Points on a hilly landscape, in no order, each with its height.
From any point a ball rolls to the lowest of the 2 points nearest to it. It stops when none of these is lower. Distance is the straight distance between rows; heights are no part of it.
Z_783: [140 101 138 111 110  94 120 135  89 165 136  94 105  57  78 120 134 170
 133 152]  h=36.8
Z_677: [124 131 129 153 173  86  51 132 130 155 134  89 105 113  50  99 131 172
 177 141]  h=57.4
Z_980: [105 131 236  83 114 111 157 153 162 109 143  64 166 168 127 168 117 113
 168  64]  h=59.7
Z_937: [117 123 122 122 144 163 155 154 132  78 129 141 176 119 132 114  85 125
 139 136]  h=58.4
Z_391: [114 100 181 110 120 124 152  97 166  95 105 137 106 154 107 150  75  68
 158  83]  h=69.4
Z_887: [125  81 121 145 116 123 118 149 138 169  66  93 124  97 120  72 116 144
 152 151]  h=64.2
Z_473: [130 110  94 120 161 103  69 149 150 121 150  81 114 106  59 104 101 143
 157 133]  h=56.9
Z_217: [123 115 197 105  97 147 189 106 148 120 133 150 164 159 197 170 148  49
 105 129]  h=41.1
Z_906: [118 197 134 180 141 158  60 166  43 143 112 186 145 181 100 119 165 165
 120 171]  h=12.8
Z_312: [145 109 107 156 128 117  57 171 116 170 131 139 136 122 110 104 107 209
 114 140]  h=9.4
Z_787: [131  74 151  72  97 105 126 107 135 138 118  97  83  88 102 142 107 115
 148 125]  h=42.5
Z_500: [126 126 115 136 141 122 184  90 121 151 138 133 170  72 129 158 106 137
 124 106]  h=19.6
Z_339: [145 150  47 126 111 153 138 182 144 147 137 145 151 157 127 105 123 168
 145 170]  h=39.0
Z_954: [145 112 166 106 118 106 114 140  70 138 129 128 111  75 108  77 105 148
 131 162]  h=35.7
Z_190: [103 109  70 141 143 123 114 107 151 137 108  94 139 124 104 137 102  95
 148 107]  h=65.8
Z_185: [116 143  99  70 125  96 137  60 120 110  93 137  79 160 138 100 131 119
 138 142]  h=30.2
Z_358: [141 104 189 122 134 119 157 119 144  95  94 110 105 136 118 161 103  35
 123  73]  h=71.7
Z_957: [151  89 133 151 132  90  93 159 118 134 105 119  94  83 144 132 149 171
 112 122]  h=43.2
Z_304: [122  99 149 119 132 123 161 130 164 117 132  75 138  89  73 123 107 123
 132 104]  h=6.5
Z_603: [114 154 111 145 184 101  39  96 120 164 141  85  88 126  85 142 139 170
 170 115]  h=57.7
Z_152: [131 136  92  84 123 123 178  98 118 134 118 139 174 135 180 112 145 100
 127 168]  h=25.5
Z_328: [ 82  95 204 136  71 133 171 133 162  87 102 117 150 162 135 208 127 112
 173 105]  h=49.3
Z_845: [139 150 102 149 119 134 183 174 148  76 178 173 154 148 142 151 162 111
 119 132]  h=44.3
Z_490: [119 132  83 213 151 152 108 136 119 130 147 115  99 119 108 154 143 100
  90 111]  h=48.1
Z_861: [111 113 119 132 109 131 162 131 142 149  95 122 147 127 112  73  99 101
 148 135]  h=63.6
Z_888: [120 102 153  52  89 118 169 105 145 102 109 109 125 106 130 150 115 136
 147 112]  h=45.6
Z_653: [125 150  86  98 114 142 132  98 115 109 159 167 122 148 133 115 125 134
 142 176]  h=16.7
Z_321: [139 145 119 141 139 103  80 118  73 118 116 139  84 119 152 134 158 120
 110 143]  h=42.9
Z_504: [133 115 215  81 137 121 141 154 170  97 142 101 153 139 177 150 108 114
 160  72]  h=56.1
Z_110: [125 120 137 135  89 117 190 194 158  65 145 149 147 142 115 146 154 119
 143 118]  h=47.7
Z_841: [ 99 102 128 154 101 171 145 145 193  86 133 152 131 164 147 164 122 138
 131 107]  h=33.9
Z_972: [141 122 166  77 135 143 128 174 175  82 168 118 150 129 183 136 126 123
 151  97]  h=51.7
Z_322: [146 135 108 112 108  98 129 150 136 115 213 146 129 112 118 142 134 117
 100 107]  h=54.3
Z_889: [158  95 158 104 118  99 150 120 110 131 108  96  53  67 102 160 136 111
 163 141]  h=40.2
Z_151: [128 174  81 179 142 149  76 125  88 169 151 158 133 157 101 137 127 175
 112 144]  h=36.9
Z_967: [112 131  97 144 128  96 135  66 133 155 116 121  85 128 113 135 144 152
 102  84]  h=25.4
Z_752: [136 123 145 120 123 129 153 119 119 100 111 122 101 108 142 118 135 100
 102 117]  h=39.4
Z_685: [125 187  93 152 133 137  88 167  44 121  98 155 134 165 105  95 159 161
 112 179]  h=13.6
Z_950: [121 173 145 188 155 152  32 173  78 207  92 141 170 154 102 130 153 191
 124 131]  h=9.0
Z_524: [119 137 126 160 150 106  19 158  81 176 107 129 159 141  97 131 137 195
 123 128]  h=6.4
Z_114: [106 121 222  94  90 132 173 126 175 134 146  75 131 145 101 149 122 102
 150  75]  h=56.4
Z_173: [147  89 143 105 124 109 157 162 144  74  92  90  94  91 133 135 153 124
 100 103]  h=42.6
Z_728: [133  82 112 171 138  99  83 160 170 162 127 122 133 124  76  81  99 167
 114 118]  h=12.4
Z_77: [105 130 111  69 102 161 183  93 162 118 121 108 136 122 162 148 137 153
 169 133]  h=48.5
Z_256: [130 102 153 106  96 108 166 171 167  68 126 107 121 126 133 156 157 132
 109  82]  h=46.3
Z_702: [102 135 126  89 117 190 178  63 149 112  99 115 130 134 192 143 140 113
 142 147]  h=50.6
Z_406: [148 144 153  84 166  96 179  95 149 115 117 101 120 110 150 150 124 120
 140  66]  h=31.7
Z_696: [142 110 128 116 119 149 109 174 167 110 160 140 122 132 184 128 129 119
 129 115]  h=47.6
Z_360: [158  94 137 125 125 100 136 153 128 138 130  69  95  49  88 142 149 132
 152 151]  h=38.2
Z_776: [132 132 119 110 166  98 132  68 132 130 104  83  78 107 110 148 126 129
 122  78]  h=27.2
Z_487: [130  95 130 132 142 155 104 128 108  86 125 173 149 102 147 133  72 127
 136 154]  h=56.7
Z_165: [115 123 186 100 107 159 139 124 187 146 160 104 138 141 126 105 100 105
 138  79]  h=53.0
Z_636: [144 173  81 154 132 145 122 160 104 162 166 180 146 155 106 105 106 185
 121 170]  h=37.8
Z_822: [164 103 217 104 133 127 180 147 154 106  93  76  85 122 102 173 122  49
 159  88]  h=73.7
Z_441: [125 114 120 120 137  96 134 117 102 161  56  65 103  90  95  88 133 121
 143 142]  h=64.8
Z_364: [156 172 129 160 161 145 117 111  58 154 171 171 157 114 150 121 138 141
  79 169]  h=44.7
Z_956: [139 113 117  95 133 115 101 155 135 121 199 106 117  98  89 135 109 121
 136 115]  h=55.8
Z_47: [108 132 150 128 104 139 200 138 141 130 126 123 163 128 109  98 112  60
 159 135]  h=62.7
Z_760: [139 198 140 159 154 126  89 113  43 166 130 163 138 150 156  94 185 148
  94 163]  h=44.1
Z_274: [146 154  57 154 117 171 164 178 150 109 155 162 166 159 125 154 123 137
 100 161]  h=41.2
Z_973: [137 186  81 134 143 137 114 127  81 110 153 169 122 173 131 105 163 141
 112 195]  h=14.7
Z_17: [145 107 112 139 126 118 105 176 161 123 135 145 106 124 162 126 137 169
 148 127]  h=45.0
Z_371: [115 124 175 117 102 154 160 102 171 141 144 127 146 161 171 137 121  59
 121 102]  h=48.2
Z_785: [162 103 186 132 147  87 144 137 158 123 157 128 101  99 137 172 124  92
 126  62]  h=48.7
Z_652: [130 143  93  87 126 100 172  87  99 135  83 124 108 135 165 102 155  98
 129 155]  h=28.2
Z_6: [118 183 115 202 173 129  66 130  93 165 139 144 107 153  94 119 147 160
 160 131]  h=36.3
Z_365: [105  78 120 109 120 103 122  95 170 131  88 104 126 124  95 157  82  73
 161  96]  h=67.1
Z_725: [148 146  86 111 131 123 162 136 149 147 162 155 188 165 180 106 150  81
 107 150]  h=20.8
Z_156: [132 121  82  77 103 137  96 120 129 116 132 130 104 164 171 107 145  71
  99 159]  h=29.1
Z_466: [111 156 109 159 135 121  40 115 111 207 143  80  99 136  92 130 174 166
 141 113]  h=58.1
Z_543: [124 131 115 167 165 144  95 137  73 111  73 148 147 113 142  98 106 182
 117 162]  h=33.6
Z_294: [111 136 121 114 149 194 153  55 143 135 119 164 148 157 190 114 113 116
 134 187]  h=52.6
Z_64: [118  95 133  77  83 116 142 112 131  97 132 160 152 140 145 124 111 105
  77 134]  h=22.2
Z_166: [148 165 155 149 137 129  54 140  68 148 132 145  95 141 172 103 173 144
  94 143]  h=43.7
Z_576: [134 129 147 157 164 134  98 142  75 134 127 130 128  82 119 102 103 146
 118 140]  h=34.7
Z_801: [146 101 106  87  89  89 134 121 117 136 142 157 157 121 137 112 119 149
  80 126]  h=17.2
Z_946: [109 159  98  95 138  95 109  71  86 137  88 160 122 152 146  87 125 160
 144 164]  h=31.6
Z_224: [122 113 117 184 134 135  74 124 169 209 126  78  91 126 103 102 157 176
 125 110]  h=58.5
Z_876: [106 114  85 156 157 120 105 109 133 142  68  69 102 120  82  95 125 104
 144 118]  h=65.2
Z_560: [ 82 120 164 130  81 149 173 134 194 102 124 136 164 181 154 158 130 124
 156 100]  h=42.3
Z_236: [115 149 107 122 126 209 181 137 146 113 141 140 206 158 128 114  99 111
 126 164]  h=60.1
Z_49: [102 108  92 163 117 167 118 117 175 101 115 141 106 149 124 137 120 168
 118 111]  h=27.8
Z_344: [121 121  86 147 124 181  86 127 134 109 134 156  93 150 135 135 111 176
 127 156]  h=25.2
Z_262: [124 147 108 201 149 128 118 130 129  99 169 153  80 130  99 143 140 108
 118 111]  h=47.3
Z_140: [102 135 125 120  94 184 185 161 152 102 133 117 181 158 124 105 120  65
 140 152]  h=61.5
Z_834: [155 111 127 133 128  84 127 139 101 112  89 139 109 111 165 112 143 112
  86 126]  h=41.4
Z_188: [148 102 158 133 109  85 129 135 145 130 180 159 111 107 130 150 115 108
  79  81]  h=52.2
Z_99: [117 135 102 130 118 115 164  74 146 159 163 111 120  96 108 153 144 154
 120 101]  h=23.4
Z_550: [150 167 140 131 154 170 169  97  99 132 171 149 177 115 166 106 126 130
  78 170]  h=45.7
Z_74: [140 159  87 186 158 124 158 140 138  91 160 166 125 134 137 134 158 128
 111 118]  h=46.4
Z_676: [119 112 137 123 124 167 143  82 132 107 135 182 159 132 171 150  96 108
 129 162]  h=54.6
Z_485: [141 145  78 127 114 132  93 136 122 159 148 153 141 170 168  96 147  85
  97 155]  h=25.3
Z_665: [132 103 178  83 107 129 173 110 118  82 115 152 168 135 171 147 116  62
  84 137]  h=31.4
Z_806: [116 123 155 129 154 127 194  88 139 135 121  90 163  75  94 151  95 125
 143  90]  h=14.1
Z_562: [137 138 146 195 166 128  57 146  90 173 139 118 104  95 115 128 140 145
 155 134]  h=35.6
Z_885: [122 194 143 194 120 165  53 177  65 198 101 178 154 192  85 141 154 186
 116 155]  h=11.3
Z_992: [142 152 148  93 156 120 183 127 126  80 129 112 137 112 148 138 130  93
 125 107]  h=36.2
Z_385: [141 118  97  95  78  53 146 108 115 155 124 134 105 124 123 120 151 119
 104 120]  h=20.9
Z_118: [123 133  89 108 109 197 131 110 151 100 161 183 117 151 151 149 106 179
 148 177]  h=21.1
Z_899: [165  96 147 146 164  78 111 128 127 136 129 113  92  74 130 157 128 114
 124  89]  h=45.3
Z_953: [109 156 105 130 139 131  90 114  72 143  57 132 143 142 132  78 132 204
 139 164]  h=32.7

Two balls start at each pair of points below. Name the first point that both come to, or write none.
Z_140, Z_274 | Z_576
Z_636, Z_973 | none
Z_165, Z_256 | none
Z_358, Z_114 | none

Where does a ball stop that starts at each point below?
Z_760 | Z_304
Z_173 | Z_304
Z_861 | Z_725
Z_339 | Z_725
Z_328 | Z_524
Z_783 | Z_725
